Each scene shows the same named points in several views. A view is turned or mirrored, shifted and resized as a whole, has a little noise and may leave points out.

Scene 1
View 1
j476: [ 14   6   7   9   6  39  20  46 -22 -13  11  22   7]
j628: [ 37 -11 -22 -51 -45  25 -32 -48 -50 -34  37   3  42]
j890: [ -5  -2   9 -12 -15  12  -9 -32 -48 -27  32  17  10]
j328: [ 43   5   7 -21   0  38   8   4 -42 -17  22  27  19]
j904: [ 23  -1  -6 -23 -18  32  -7  -4 -34 -24  23  13  23]
j322: [ 43  -3 -17 -29 -17  43  -7  10 -33 -24  19  12  32]
j793: [ 33  -6 -13 -35 -30  29 -16 -24 -44 -28  29   9  30]
j972: [ 15 -15 -28 -42 -51  18 -36 -45 -43 -39  32  -7  38]
j298: [ 91  -6 -45 -57 -30  65 -14  32 -19 -23  10   6  60]
j254: [ 52   0  -2 -35 -15  34  -7 -16 -45 -20  27  21  30]
j436: [ 69  -5 -30 -53 -30  50 -19   0 -35 -27  23   8  49]
j112: [ 36  -3 -19 -18 -14  44   0  32 -22 -23  11  10  35]
j219: [-31  -3  13   6 -13   6  -5 -24 -42 -27  28  12  -2]
View 2
j328: [ 15  -5 -17  21  19  11 -31 -32  39  -1   2   9 -25]
j972: [ 27 -16   2 -25  15  26 -48 -23 -31 -19 -56  26 -36]
j112: [ 26 -17 -20  23  19  25  -7 -28  45 -23 -21  27  -8]
j322: [ 15 -19 -15  14  24  19 -26 -31  34 -22 -22  28 -18]
j628: [ 15 -18   1 -21  25  20 -65 -31 -20 -21 -46  30 -38]
j219: [ 40  22  -1   6 -12  26  -4  -5 -10  32 -23 -20 -35]
j436: [ 13 -33 -15   2  36  21 -51 -40  26 -47 -35  50 -17]
j904: [ 22  -6 -12  12  18  20 -25 -29  19  -9 -22  14 -23]
j476: [ 26  15 -22  43   0  18  13 -15  51  21  11 -15 -13]
j298: [  7 -39 -20   8  45  17 -47 -46  47 -53 -27  58 -15]
j890: [ 28  13  -2   3   3  20 -28 -13 -10  21 -23 -12 -37]
View 3
j219: [-47  -5 -48   4  -6 -37   9   3  14 -15  -5  25 -17]
j793: [-15  11   2 -11 -22 -21 -12 -20   1  48  -1  23 -28]
j904: [ -7  12  -5 -21 -16 -39   0  -5  -2  31  -9  20 -29]
j890: [-34   1 -37   5 -14 -22  -5  -9   8  12  -6  21 -16]
j476: [ 12  14 -23 -45 -15 -76  22  22  -8  -9 -28  15 -43]
j328: [  7  18  -1 -23 -25 -37  -8  -7  -9  44 -13  15 -36]
j254: [  9  16  -9 -26 -26 -40  -6   2  -7  35 -20  15 -34]
j436: [ 10  23  33 -38 -26 -30  -8 -27 -11  81   1  17 -40]
j112: [  6  17  -9 -39 -16 -62  14   6  -7  17 -17  20 -41]
j298: [ 28  26  36 -51 -31 -38  -8 -23 -19  82  -6  16 -47]
j628: [-30   6  16   5 -17  -6 -18 -38   1  70  10  24 -23]
j322: [  6  16  10 -36 -23 -42  -2 -12  -9  44  -9  18 -37]
View 4
j436: [ 10   0 -48  30  -1  14  -6  -9  24   3 -14   2 -40]
j972: [-19  -2  -8 -11 -11  18 -20 -20   4   3  -7 -23 -26]
j890: [-12 -12  -4 -24  -6  -5 -10   6 -19  -1   8  15   7]
j476: [ -7 -24 -46  22  36 -18  -8  28  -7   3   1  50  21]
j793: [ -1  -5 -22  -2  -6   5 -10  -4   5   0  -3   6 -19]
j322: [  3 -11 -44  22   9   4 -10   0  12   1  -5  16 -19]
j112: [ -7 -12 -51  28  27  -1 -12  10  12   3  -9  24  -8]
j328: [ 12 -10 -40  11   3  -9  -3  17   1  -2   4  35  -8]
j904: [ -3 -12 -31   5   7  -1  -9   5   1   1  -1  15  -7]
j628: [ -3   1 -15  -8 -19  18 -13 -19   8  -1  -6 -17 -36]
j254: [  8 -12 -37  10   6  -6  -4  13   4  -3   0  27 -12]
j219: [-30 -20  -1 -26   8 -10 -13  11 -30  -3  10  18  20]
View 5
j476: [  3  40   5  22 -16 -18  14  11   5 -13  14 -12 -11]
j112: [  4  22  11  23 -16 -15  -2 -11   6 -13  15  -8  -2]
j972: [-11  -8  21  -4  -6   7 -21  -7 -10 -32   4   2  28]
j322: [  5   7  14  23 -17 -12 -14 -25   2 -17  13  -4   5]
j904: [  3  13  13  13 -15  -5  -2   0  -5 -23   3  -4   3]
j328: [ 13  18   7  19 -21 -10   3  -1  -7 -15  -3  -4  -5]
j793: [  2   2  15   8 -13   0 -10  -6  -9 -24  -2  -1  14]
j298: [ 16   2  13  32 -21 -14 -17 -40   2 -12  10   1   1]
j436: [ 12  -1  14  24 -17  -8 -18 -31  -2 -16   9   1   8]
j628: [  3 -12  20   3 -11   5 -21 -14 -14 -29  -5   4  21]
j254: [ 12  17   8  17 -19  -8   1  -3  -7 -16   0  -4  -3]

Which points are out of place in each view (at most two, in the order of its rows)? Write - if all are in place.
view 1: j298, j254
view 2: j476
view 3: j328, j112
view 4: -
view 5: j322
